Each scene shows the same named points in several views. A view is turned or mirrored, shifted and resized as a whole, has a little noise and may leave points out.

Scene 1
View 1
Dor: [ 14 -28   2  38  33 -12 -20   8  16   0   5 -13  -9 -16 -26 -23  -7  18
 -16 -37   1   7  -3   2  16   2   2  34  16  -9  10  28 -14  21  13   2
  38]
neti: [-12 -17 -17 -12  27  -9  17  18  -1  20  52  29 -31  -2 -36   6 -32   7
 -25 -35  21  30 -15  -1  -3  18  -2 -26   0  39 -19 -11  -5  -2  11 -22
   4]
Rasu: [ 34 -36 -14  38  12  -9 -18  13   0   4 -20  -9  14  12 -64 -25  -6 -15
 -29 -28  -5  10   4   5  18 -34  11  50  32 -18  36  11 -29  15  27  13
  64]
Nir: [ -6 -29 -17  13  32 -14   7  17  23  -7  27  25 -42 -12 -35 -10 -13  -8
  -6 -39  11  21 -14  -9  15   7   4  -7  -5  15   0  -2 -12  -9   2 -20
  26]
Botil: [ 19 -17   6  31  35  -3 -13   5   9   7   9  -6  -6 -16 -34 -22 -12  12
 -18 -37  -4  15   3   0  24   2  -1  30  26  -9   3  30  -7  17  23   3
  35]
Mevab: [-21 -38  -9  37  27 -31 -22  -3  38 -19  19  -8 -36 -32   5 -11   5  36
   4 -35  31 -14 -38 -14  -8  34  15  -5 -25  26  -5  11 -24  16 -30 -22
   5]
guz: [  7  -6  16  26  23  -5 -21 -16   5  12  15 -17   5 -26 -17 -10  -6  40
 -13 -28  14  -3 -23 -10  -1  25  11  10  15  18 -15  29 -10  32   6  -6
  -6]
ral: [  2 -39 -32  22  18 -18   2  16  25 -17   7  25 -34   1 -53 -15  -2 -29
  -2 -33  11  14 -18 -14  15 -12  15   2  -5  10  19 -14 -28 -15  -2 -16
  41]
Ruvi: [ 13 -16 -10  19  36   1  10  12  22  -8  14  30 -37 -15 -54 -20  -7 -28
   1 -41 -11  29   0 -14  41  -6   3  10  14  -8   5  10  -5 -17  22  -9
  39]
kegaz: [ -7 -24 -15  19  34 -12   6   9  32 -16  24  25 -49 -22 -31 -14  -4 -11
   7 -40   7  16 -18 -18  24  13   6  -8 -10  12  -3   3 -10 -14  -3 -22
  22]
nisa: [  1 -31 -27  10  16 -15   6  15   8   1  18  22 -21   6 -51  -6 -13 -16
 -16 -31  16  17 -16  -8   4  -8  11  -3   1  21   8 -15 -23  -6   5 -15
  30]
zogez: [ 15 -19  11  36  33  -8 -21   0  12   4   8 -17  -5 -23 -20 -20  -9  28
 -17 -36   2   4  -5   1  15  11   2  30  20  -4   1  35  -9  27  14   2
  26]
gaso: [  0   1  -8 -20  11   0  13  -4 -21  35  45  22   0   4 -47  14 -31  11
 -29 -24  27  22 -28  -7 -17  17  11 -32  13  52 -28 -13  -7   9  16 -20
 -18]
Bofo: [ -3 -37 -21  23  24 -19  -4  14  20  -8  17  13 -29  -6 -34 -13  -9  -3
 -10 -35  16  11 -17  -7   7   1   7   4  -5  14  10  -2 -22   0  -3 -14
  31]
View 2
gaso: [ 30 -14 -22 -46  -7 -13  22  -9 -13 -15  11 -16 -14 -11  19  16  18 -11
  -4  11 -13   8 -15  51   6  -1 -14  15   2   3  12  13  24   4   7  -3
  -8]
Dor: [ 16  22   2   7 -14  13  -5 -14   5  -4 -19   1 -17  16  10  -8  -5 -11
   4   9   3  12  -1  -1   9   9 -27  -4  -8  13  -2  -8   3  -5  -2 -17
  -3]
ral: [ -7 -10 -23   0   5  11   3 -29  -8   9  -8  10 -15 -12  16  -4  17  15
  -4  12  19   8  -4   5 -13   9 -37   2  -6   3   4  -7  -3   5   4  -7
 -13]
Rasu: [ 16   9  -2  19  -3  15  -3 -20  10   7 -15  16 -46  20   5 -18 -13 -11
  10  21  11  35   7  -2  -5   7 -34 -11 -13 -11  -1   1 -15 -11   7   9
 -13]
kegaz: [ -6   4 -17 -13   1  14   2 -22 -11  -2 -12  -1   3 -18  20   7  20   8
  -3   8   7  -8  -8   6  -6  13 -37   1  -2  16   1 -15   7   9  -2 -20
  -8]
zogez: [ 21  26   5   1 -18  12  -3 -10   4 -11 -17  -3 -13  18   9  -7  -7 -17
   6   8  -2   9   0   2  15   7 -22  -3  -7  14  -2  -8   7  -5  -4 -19
  -2]
Botil: [ 17  25   3   0 -11  14  -3 -11   5  -9 -17  -1 -21  12  13  -2  -7 -16
   7  14  -7  13  -1   5   7  12 -32  -9  -6  10  -5  -7   2  -4  -1  -9
  -6]
Ruvi: [ -4  14 -10  -8  10  22  -1 -20  -4  -3 -16   4 -16 -14  22   9  11  -1
   7  20  -2   3  -1   6 -14  19 -48 -14  -4   4  -6 -14  -5   6   2  -1
 -13]
guz: [ 33  17   3 -17 -20   4   7  -4  -4 -22  -8  -9  -2   9   6  -6   0 -21
   8   0   0   0   0  11  19  -5  -7   9  -5  13   4  -3  21  -1  -5 -25
   1]
nisa: [  5 -12 -24 -10   0   3   8 -24  -6   5  -2   3 -20  -8  17   2  15   7
  -5  13   8  14  -8  19  -7   7 -31   5  -4   2   6   0   3   2   6  -4
 -11]
Mevab: [  7   2 -14  -6 -21   3   3 -18 -12  -4 -10  -5  20  -1   9  -9  18   9
 -11 -12  23 -12 -10  -3  16  -2 -10  22  -5  28   8 -15  22   3  -9 -48
   3]
Bofo: [  2  -3 -19  -2  -6   7   2 -23  -6   5  -8   2 -10  -3  16  -1  13   8
  -7   6  11   8  -8   9  -1   8 -30   7  -5  12   4  -7   5   1   0 -16
  -7]
Nir: [ -3   1 -21 -12  -1   9   3 -22  -8   1 -10  -2  -6 -12  22   9  17   9
  -7  10   3   1 -11  15  -4  14 -36   3  -2  14   2 -10   7   6   1 -15
  -9]
neti: [ 12  -9 -29 -34  -6  -8  13 -16 -11  -4   4 -13 -10 -13  27  21  21   3
 -15  13 -14   7 -22  44   2  11 -30  11   2  14   8   4  19   6   6  -8
  -8]
View 3
gaso: [ 19 -17   3   3 -20   6  21 -24 -36  16 -17  12   0  20   6   4 -19 -11
  21 -14  -9 -47  10 -64  -4  18 -36   1 -35 -20  15  -5   7  11   4 -66
 -14]
Nir: [ 11   9 -42  10  -2   8  -5 -24   8  -3  -4  17  -3  12  10  -3 -17   7
  10  -6   0   3  -7 -22 -14  14 -22  15  -5 -20   7 -13  -7  23 -19 -11
 -15]
Rasu: [ 30   0 -16  16  18 -20   2 -24 -12  29  12 -33 -29  29 -16   8  16 -12
  -9  35 -36  27 -37   3  17  14  17  -3 -28  24   4 -16 -32   6 -28  27
  15]
Dor: [ 16  -2 -32  16   6   6 -19 -28 -11   3   8  10 -27  16   2  -4  22  10
   2  18 -32  10 -38 -16  13   1   7   6 -12   7 -12 -34  -8   2  -3  10
   0]
kegaz: [  4   5 -51  12  -5  12 -15 -23  17 -10   2  25   0   6  12  -5 -20  14
   0 -10   3   7  -7 -16 -16  10 -22  19  -2 -17   4  -9   2  19 -15 -10
 -15]
Botil: [ 28 -13 -31  21   2   1 -13 -31 -20   8  13   4 -29  19   7 -11  18   2
  -1  26 -28   9 -32 -13  11   1   7   3 -15   0  -8 -35  -2   8  -5  -3
  -3]
zogez: [ 17 -11 -28  17   0  10 -20 -29 -20   2   9  16 -29  14   5  -8  27  11
   2  18 -36   1 -41 -23  17  -3   6   3 -13   7 -15 -37   2  -4   6  -1
   0]
guz: [  0 -22 -17  13 -13  17 -18 -24 -26  -3   1  29 -20  10   5  -3  16  15
  -1  -2 -33 -26 -27 -45  17  -3  -8   1 -23   7 -12 -25  20 -15  23 -29
  -5]
Bofo: [  5  16 -35   6   3   7  -5 -22   8   0  -7  13  -5  15  -2   8  -7   9
  11  -6 -12   3 -17 -25  -6  14 -16  14 -10  -5   4 -11 -16  16 -17   2
  -6]
ral: [  4  15 -34   6   5  -2  -1 -18  18   7  -2  -3   2  14  -8  12 -22   2
  -2  -5  -5  14  -9 -11  -9  20 -16  14 -13   1  15   6 -20  16 -32   8
  -3]
View 4
ral: [ -7 -41 -38   0 -10   7 -16 -14  -9 -18   5 -12   4  21  10  -2 -13 -27
  13   1  -6  13  18 -10  27  -4  10 -32  -1 -30 -11  -3  -3  21 -21  10
  -7]
guz: [ -5  43   5 -14 -32  21  10   8  13  -5  15  16  31 -10   5 -17 -13   6
 -11  -8 -18 -34 -65  24 -13  -4  17   8 -21  -3 -13   5  21  24  -2   0
  -6]
Botil: [  0   6  -4 -31  -4  12   6   2  20  -6   4  17 -15  24  10 -37 -16 -11
 -16 -17 -26 -22 -24  16   1  -7   5  -5   3  -4 -33  15  37  33 -16  -4
  14]
gaso: [  2  32  32  32   0  51  -6  23  11   2   1  25  63  18  16   9  19  12
  50 -27  10  -2 -30  -8   1   3  16  19 -32 -49  -6   4 -15   2   5  17
   1]
Nir: [-13 -17 -19  16  -9  16 -11  -1   0 -30   7 -11  11  22   1  -3 -11  -4
  17  -7   1  11  -8  -9  21  -5   5 -19 -14 -28 -35  -2  15   7 -15  -5
  -1]
nisa: [ -1 -20 -21   6  -4  22 -12  -7   1  -8   1   3  21  22  10  -3   1 -21
  23 -14  -3   8   6 -10  22  -4  10 -18 -10 -36 -13   1  -5  22 -12  16
   1]
Bofo: [-12 -16 -36   4 -17  14  -7 -13   1 -24   9  -8  16  10  -3  -5  -9 -15
   5  -6  -5   5 -13  -5  22 -10   7 -24 -15 -21 -27  -1  13  21 -14   2
  -2]
zogez: [ -5  18 -11 -32 -16  13  10  -2  20  -6   9  16  -2   7   4 -35 -16  -8
 -24 -14 -26 -29 -45  20  -3 -10   8  -5  -5   3 -29  11  38  35 -11  -3
   8]
neti: [ -8   8   6  37   3  42  -8  11  12 -20   0   8  43  26   0   4  11  10
  43 -25  15  14 -20 -18  18  -4   6   0 -30 -45 -36   2   6  -3  -3   3
   7]
Mevab: [-27  15 -49  12 -56  12   2 -19  -5 -39  24 -21  46 -32 -20   5 -17   2
 -13   8  -2  -9 -62   6  12 -14  17 -22 -37  -4 -21 -13  19  16  -7  -6
 -24]
Ruvi: [ -4 -30  -5  -3   7   6 -12   7   1 -24   2  -6 -24  43  17 -20 -22  -8
   9  -4 -10   6  11  -1  14   1   2 -18   9 -23 -38   7  25  11 -23 -13
   5]
Dor: [ -5   4 -23 -33 -14  10   7  -8  18  -7   8  12  -8  10   3 -34 -17 -16
 -24 -13 -26 -21 -32  16   4 -11   6 -13  -2   0 -30   9  37  40 -16  -1
  10]
kegaz: [-18 -19 -20  18 -18   9 -13  -1  -7 -40  11 -22   6  18   2  -2 -23   1
  11   6   2   9 -10  -6  18  -2   7 -21 -11 -24 -34  -5  18   0 -16 -14
 -12]
View 5
neti: [ 30  -1   4 -28  14 -24 -26  -7   1  11  32  32  33   2 -14  -5 -10 -27
 -42 -12  19 -40  -5   8 -18 -16   7  -8  12  16 -12  24  14  -3   9  -5
  -1]
Botil: [ 23 -12   3 -18   7   3  -4   0   4  -2  24  22  -7   1  -2  20 -29 -14
  -1  11   1   7  -6   2   8   5 -41   3  10  -3 -18   7 -32  -2  -3 -38
 -14]
Ruvi: [ 24   2  -1  -6   8  -4 -19 -17  -1   3  18  29  19   0 -20   9 -25  -4
  19 -10  18  -3  -4  12  15  -5 -23 -34 -23   4 -25  16 -28  -3  18 -28
 -12]
Mevab: [ 42   5  32   7  -5   0 -45  -9  30  32  -1  16   1  10  16   5  20  10
 -31   5 -18 -20  28 -19   9   2 -21  18  24  -3  -7  -1   7 -36   5  13
  -9]
ral: [ 22  21  12  16  13 -10 -28  -8  -1  12 -10  17  16   9 -13  -5 -16  -3
  15 -13  18 -14  15  10  -3 -11   3 -21 -10   5 -27   5 -24  -6   5  -5
 -16]
Nir: [ 31   5   7  -1   9 -13 -27 -15   7  15  11  28  23   8 -11   1 -11  -6
  -9 -10  12 -22   7   4   2  -6  -9 -15  -9   5 -15  17  -6  -9  12  -7
 -10]
guz: [ 27 -11  25 -32  -3   7 -30   5  14  14  33  14 -10  -7   9  20   0 -16
 -27  16 -10  -3  -2  -9   2  -5 -39  20  49   5 -17  -1  -7 -25   0 -25
   2]
Rasu: [  5   5   6   5  19   5   7  19 -13 -13  -6   7 -20   4  -9  11 -49 -20
  35  10  14  18  -2  15 -12   0 -24   2   9  -6 -33  -6 -62  12 -23 -41
 -21]
nisa: [ 19  15  12  -2  15 -14 -25  -1  -5   9   2  18  16   5 -14  -6 -17 -18
  -1 -10  20 -22   7  11 -16 -15   6 -12   6  10 -24   8 -16  -1   0  -8
 -10]
gaso: [ 18   3  16 -49  11 -21 -36   7  -7  11  44  21  25 -11 -16  -3  -3 -43
 -44  -7  22 -38 -15  10 -32 -30  10   0  48  26 -23  15  16 -10   5 -15
  10]
View 6
Ruvi: [  2   3  -9 -12 -25   4  14  22  13 -10  -7  -6  12  -6 -17   3 -18  11
  19  -9  -6  10   9  -7   3   3 -19  12   1  -8  -8  12  -5   1 -12  -3
   8]
gaso: [  2  -9  10 -10  -4   6 -36  -2  26  29 -11  -9 -30 -18 -11   6   0 -10
  30   5  -8  -6   1 -12 -14 -13  -3 -28  17   4  -5  24  -3   0  18  10
   0]
Bofo: [  6   0  -7  -1  -1   5  -5  15   6  -9  -1   6  12  -6  -6  11  -8   3
  12  -9  -4   3  -5  -6   7  -4  -3 -13  -4  -8 -10  13   0   9  10  -7
  10]
guz: [  8   6  -2 -33  19 -14 -36 -19   2   7 -13   2   2  -3  -5   6  -7  13
  17 -14 -10   9 -13   8  -5  -7  -3 -15   5  11   8  11   6   1   2   0
  12]
Botil: [  8  16  -9 -33  -5  -1  -4   3   1   1 -10   0   7   4 -17  11  -9  25
  15 -24  -3  11  -7   3  -5  -3 -18   0   2   1   6   3  -6   0  -6 -11
  16]
neti: [  1  -9   7  -9 -10  12 -14  14  26  12 -13   2 -15 -10 -12   9  -1 -10
  28  -6 -16  -4   3 -12   2  -7  -3 -27  12   2 -18  26  -7   2  15   4
  -3]
nisa: [  4  -2  -5   6  -9   9  -5  19  11  -1   2  -2   0 -12  -9  10  -7   0
  15  -2   2  -1   1 -12  -1  -6  -6 -11  -1 -13  -8  13  -3   7  13  -5
  11]
kegaz: [  1  -8  -4  -6  -8  -1   0  14  14 -16 -10   5  19  -6  -5   2 -15  -2
  18  -6 -16   8   3  -6  15   2  -3  -4  -1  -2 -16  20   3   4  -3   2
   2]
Rasu: [ 12  27 -17 -11 -10   6   8  16 -11   1  11  -7   5  -3 -19  19  -9  33
   3 -19  22   7  -9  -2 -19  -7 -22   8  -8 -20  17 -11  -9   7   3 -22
  32]
Mevab: [  6  -9  -3 -10  29 -12 -29  -7   2 -20 -10  21  28  -1   9   7 -10  -4
  10 -11 -20   7 -16   5  21  -4  14 -25  -6   7 -14  18  13  11  11   0
   6]
ral: [  4  -2 -10  12 -11   6   6  24   7 -14   5   1  15 -11  -6   9 -13   1
  10  -1   2   2   2 -11   6  -2  -6  -1  -7 -18 -10  12   1   9   6  -6
  12]
zogez: [  9  15  -8 -36   8  -7 -14  -5  -2  -1 -11   5  11   6 -11  12  -7  24
  13 -26  -5  12 -14   7  -2  -5 -12  -6   1   6   8   2  -2   2  -3 -11
  17]
Dor: [  9  15  -9 -28   5  -5  -9   1  -4  -6  -6   6  15   3 -11  13  -8  22
  10 -23  -3  11 -12   4   0  -4 -10  -4  -4   1   5   3  -2   4  -1 -12
  17]

In a view up to two points have been moved. Name them for each view, in the order of its rows, or write none.
view 1 -> none
view 2 -> neti
view 3 -> guz, ral
view 4 -> Bofo, Ruvi
view 5 -> none
view 6 -> Dor

Scene 2
View 1
bosod: [ -6  20  19  -5  15  27  13 -32   6   6   5   7  19 -18  -8 -10  -2  -8
 -13 -30  18 -13  18  39  14  -8  18 -12 -25   9  -6 -27   2   2   0  -4
  38]
Tapi: [  2  -8 -14   4   1   1   3 -28  10 -12 -21  31  34 -24 -19  -6 -26 -32
 -10 -19  -1  16  17  15  18  25  40 -21   4   8  -3 -28   8  -2  -4 -13
  36]
galo: [ -1  -8  -6  11  -2   5  -7 -16   6  -7  -8  20  14 -19  -6 -11 -10 -28
 -16  -3  12   9  -2  22  -3  11  28   2  -8  -7 -16 -21   9 -22  -2 -28
  36]
Kup: [ -8  19   8  -7  30  19  19 -29   1   4  15  17  16  -3 -26  -9 -28   2
   7 -29  20  -8  22  18   8 -18  -1 -11 -19  35  -5 -28  -4 -14  14  -2
  26]
tapim: [ -2  -7 -11  14  10  -5  -8 -20   6 -10  -5  16  13 -11 -15 -16 -19 -19
  -9  -1   4  12   5  18  -3  10  14  -3  -2  -1 -10 -21  20 -30   1 -25
  26]
dag: [ -4   3 -12  10  33  -6   2 -34   5 -14   1   8  25   2 -25 -11 -30  -9
   3  -8  -3  20  26  11   7   8  -3 -22   6  17  -3 -19  29 -28   5  -7
  18]
ruvo: [-11  -1  -8   8  29  21   6 -26  -4 -11  11   2  19   5   3  12 -17 -20
  -5   4  30  25  14   1  -9  -1  -5  -7   2   8 -31  -1   6 -30   6 -11
  34]
Sena: [-10  11   8  -3  20  30  14 -22  -2   3  15  11  12  -5  -5   1 -14 -10
  -4 -15  35  -1  10  16  -4 -16   4   0 -19  17 -23 -15 -10 -19   9 -11
  37]
dege: [ -7   6  -1   3  21   6   6 -17   0   0  14  20   4   0 -22 -15 -28  -3
   4 -10  19  -1   6  14  -7 -14  -2   4 -15  23 -11 -23   3 -35  15 -21
  22]
besig: [-12   8   1  -2  29  35  19 -27  -6  -4  16   9  23   2   0  17 -20 -16
  -1 -10  40  15  18   1  -4 -11   0  -7  -7  22 -29  -5 -12 -17  10  -3
  40]
fazub: [  0 -11 -22  12  15 -11  -3 -28   7 -18 -14  22  29 -10 -22  -9 -33 -26
  -4  -6  -5  26  18   7   8  22  19 -19  12  10  -6 -21  22 -23   1 -16
  25]
kivu: [-14  22  15  -2  35  41  19 -38  -3   0  16 -10  25  -3   6  12  -1  -9
  -9 -19  34   6  27  22   7 -12  -4 -17 -16  10 -22  -6   1  -4   3   6
  40]
rek: [ -5  -4 -13  15  22  -5  -6 -22   3 -12   2  11  14  -1 -14 -11 -23 -16
  -3   3   7  18  10  11  -6   5   1  -5   1   5 -13 -15  22 -38   6 -21
  22]
vivuz: [ -3  -5   0   4  -4  11   0  -6   2   2   4  31   0 -14 -11 -15 -18 -18
  -7  -7  27  -6 -11  19 -12  -8  22  16 -21   8 -19 -26 -10 -30   9 -33
  35]
View 2
besig: [  2  11  -7   4  -1 -19   6  -1   0  -2 -14  17 -21  -7  -2 -12 -10  14
   1 -23  13  28   7  -2 -12  21 -11 -27 -10   2   0  11   9  14   8  27
 -11]
dege: [-14   4  -2  -3  -2 -18   2  13  22 -18  -3   1 -18 -17  15 -12   8   6
   9   6  -9  13   4   3   8  30   4 -19   0  11  -2  -9 -16  20   1  12
  12]
dag: [-13  26 -13  -4  -6  -5  12   1   9 -21   8  20 -44  -5   5  -4  15  -9
  15 -12 -24  22   9  -7  36   5  -6 -11 -15   1  -5 -17  -5  23  -3  14
   2]
bosod: [ 12 -10  -3  13   2  -7   4   4   5  17  -6  24 -18 -37 -26   0  11  13
  21  -4  -7  20  13  -3  -8  24  -4  -7  -5 -27  -7  -8 -21  24   6   0
  16]
Tapi: [  7  34  -6  -5   9   2  12  -3  20   0   0  20 -30 -27 -29   8  27 -10
  24  -5 -24  -5   1 -15  21  21   5  10 -45 -22   1  -5  -6  14 -22  16
  -9]
Kup: [  1   1 -10  -1  -9 -10   5  16   7  -6 -18  21 -29 -21   4 -10   6  16
  28   6  -8  22   3  10   0  29  -7 -29   0  -9 -16  -5 -16  27  12  16
  15]
Sena: [  0  -3  -1   7   2 -20   1   5  10   2 -11   9 -11 -21  -3 -11  -3  15
   5  -8   7  20   7   0 -15  30  -3 -21  -1   0   1   4  -7  15   6  14
   5]
kivu: [  8  -5  -8  18  -2 -15   6  -4 -10  13  -9  29 -23 -15 -17  -7  -8  17
   4 -29   9  40  16  -4 -14  12 -16 -21   2 -13  -3   3   1  20  16  12
   0]
ruvo: [ -9  16  -4   5   3 -20   7  -7   7 -10   1   9 -20  -1   1 -10  -8   1
 -11 -29   5  25  12 -10   3  13  -7 -15 -11  13  10   2  10  12  -1  21
 -13]
galo: [ -4  13   6   4  15 -12   4  -5  28  -1  13  -1  -9 -28 -18   3  17  -8
  -2  -8 -13  -2   8 -18  10  24  11  12 -23  -1  16 -10 -11   9 -21   4
  -2]
vivuz: [ -6   0   9  -2  12 -20  -3   8  34  -5   0 -12   2 -32  -2  -6  10   4
   0   9  -4  -7   3  -6  -7  43  14  -2 -11   8  12  -3 -18  10 -13   7
   7]
fazub: [-11  38  -8  -9   4  -3  13  -2  22 -20   9  12 -37 -11  -4   0  22 -17
  13  -8 -27   2   2 -13  37  13   4   3 -35   0   4 -14  -3  15 -20  17
  -8]
View 3
galo: [ -5 -21  12   8  -7   9  -8  -1   7   1   6  10 -13  -7  20  -9 -15  -6
 -25   9  -1  16  -7 -11   4   8  -7  -9  -9   3  10  20   5  -5   5 -24
  13]
vivuz: [ -2  -2  -7  10  -5   7 -10 -12  -7  -8  -1  -5 -24  -2  18  -6 -17   1
 -16   7   7  11 -10 -10 -15   6   5 -11  -1 -11   3  19  20  -5   3 -18
   1]
rek: [ -9 -16   8  13 -11  -7  -6   1   2   7   4  19 -11 -17  32 -14  -1   2
 -30 -12 -27  15  -2   8   5  14   6  -7 -14  14  11  13  10  -6 -12 -14
  -4]
bosod: [ -7   9  22  41   3  10 -11  -8   2   9  23  -1  -5   1  13 -10  -3   9
   1   0  -7 -12  -7 -18  -8   6   2 -20 -10  20   0  28   6  19  33   3
  14]
tapim: [-10 -18  11  10 -11   1  -4   1   6   8   7  18 -12 -14  31 -14  -8  -5
 -27  -1 -17  17  -4  -1   3  10  -1  -9 -10   9  11  14  10  -5  -3 -24
   9]
Kup: [ -6  20   8  43 -13  -2  -7 -11 -11  16  11  -7 -17 -12  18  -9   7  16
  -7 -21 -19 -17   5   0 -15   9  19 -23 -12  19  -5  21  24  18  14   7
  -3]
Tapi: [ -5 -25  29  19 -31  13  -1   3  12  29  11   3 -19 -23  11  -6  -4 -12
 -34  -1  -8   1  11 -12  14   6  -9 -21 -15  17   4  18   7   9  17 -33
  30]
fazub: [ -9 -25  19  12 -31   0   0   5   8  26   6  16 -17 -28  26 -11   0  -9
 -40 -12 -24  11  11   5  13  12   0 -15 -16  18  10  11  13  -1  -6 -30
  13]
Sena: [  2   9   7  30   2  -2 -17  -9 -10  -5   3 -13 -12   0   9   0   0  17
 -10 -10  -7  -4  -5  -5  -4   8  10 -16 -12   7  -2  27   8   8   7   9
 -11]
dag: [-12 -11  20  25 -20  -9  -1   4   3  25  11  21  -8 -25  32 -16   9   4
 -30 -23 -39   3   8  11   8  16   9 -15 -18  30   8  12  13   6  -6 -10
   3]
kivu: [  3   7  27  43  12  -4 -23  -2  -2   0  13  -7   5   4   3   1   9  24
  -5 -16 -20 -11  -2  -6  12  11   6 -18 -22  26   0  35 -10  16  16  24
 -11]
dege: [ -8   9  -5  22 -10  -6  -6 -10 -11   3   3   3 -20 -11  28 -12  -1  11
 -15 -13 -17   3  -3   6 -16  10  16 -13  -7   6   1  16  25   2  -5  -5
  -9]
View 4
Tapi: [ 29 -17  -4  -7  -6 -29  11   5   6 -35  -5  -4   6   2 -14 -14   1   6
 -11   4  10 -13  -2 -42  21  -3   0 -17   7   0  15 -24 -27  -5   4  32
  27]
bosod: [ 24 -26  12 -19 -24  -3   8   1   2   9  16 -20  -4  10  18 -14 -21  -4
  10   9  -7  -1  -8 -17 -19 -18  -7   1  -5   0  19 -18   8   0  24   9
   7]
kivu: [ 27  -9  17  -7 -27  26  15 -14   5   4  29   0  -5 -12   6 -22 -18  -6
   4   7  -7   4  -3   9 -24 -15  -5  -9 -16  16  41 -14  10 -16  34   3
  -4]
fazub: [ 15  -9 -14 -15   8 -20   6  -5  14 -30  -3   9  15  -9 -17  -7  13   1
  -2  -9  -3 -11   7 -28  32   4  -3 -20  14   7  14  -8 -27 -13  21  38
  18]
tapim: [  4 -11 -16 -20   3 -12  -3  -1   4 -22  -3  -4  10 -11  -1 -10  10   0
  11 -10  -1  -2   7 -19  20   8  -1  -8  21   9   3  -7 -10 -10  18  25
   4]
Sena: [ 16 -23   7  -1   1  14   4 -10  10   0  25  -1  -1  -6   8  -8  -9 -14
  24   7   6  10   8   0 -22  -2  -3  -3   2  10  23 -19  17 -15  30  10
  -2]
Kup: [ 21 -31  11 -14   8   0  13 -13  25  18  28   6   3   9   4   6 -14 -17
  22   6 -12  -4   4 -11 -14 -15 -12  -4  -5   0  28 -14   9 -10  46  25
  12]
ruvo: [ 13  -2  -3   1  -1  22   5 -17   8 -22  18  16   5 -28 -10 -18   6  -7
  10  -4   4   9  13   9  -1   7   1 -17   4  22  30 -11   0 -26  29  15
  -6]
besig: [ 24 -15  11  11   1  22  11 -17  13 -11  29  14  -1 -16  -7 -13  -6 -13
  13   8   9  10  10   7 -20  -1  -2 -14  -6  16  38 -23   9 -24  31  11
   0]
dag: [ 12  -5  -8 -26   3  -5  11 -13  18  -9   9  16  15 -10 -13  -4   6  -3
   1 -12 -21 -14   5 -13  26  -5  -9 -19   3  10  24   3 -18 -16  39  35
  11]
dege: [  4 -26  -6 -15  20   0  -1 -11  20   4  18   5  10  -3   3   6   4 -16
  33  -4  -4   4  14  -7  -2   3  -7  -2  15   6  11  -8  10 -14  39  26
   2]
rek: [  2  -6 -15 -20   8  -1  -1 -10  10 -18   4   8  13 -17  -6  -8  14  -3
  13 -14  -7  -2  12  -7  20   8  -3 -12  17  14  11   0  -9 -17  30  27
   1]
galo: [  7 -15 -12 -11  -5 -11  -6   5  -4 -29  -4 -14   4  -8   5 -17   6   1
  12  -3  12   4   5 -22   9  10   4  -4  21   9  -1 -17  -5  -7   5  16
   3]

In a view up to two points have been moved. Name them for each view, in the order of its rows, or write none.
view 1 -> fazub
view 2 -> besig
view 3 -> none
view 4 -> Tapi
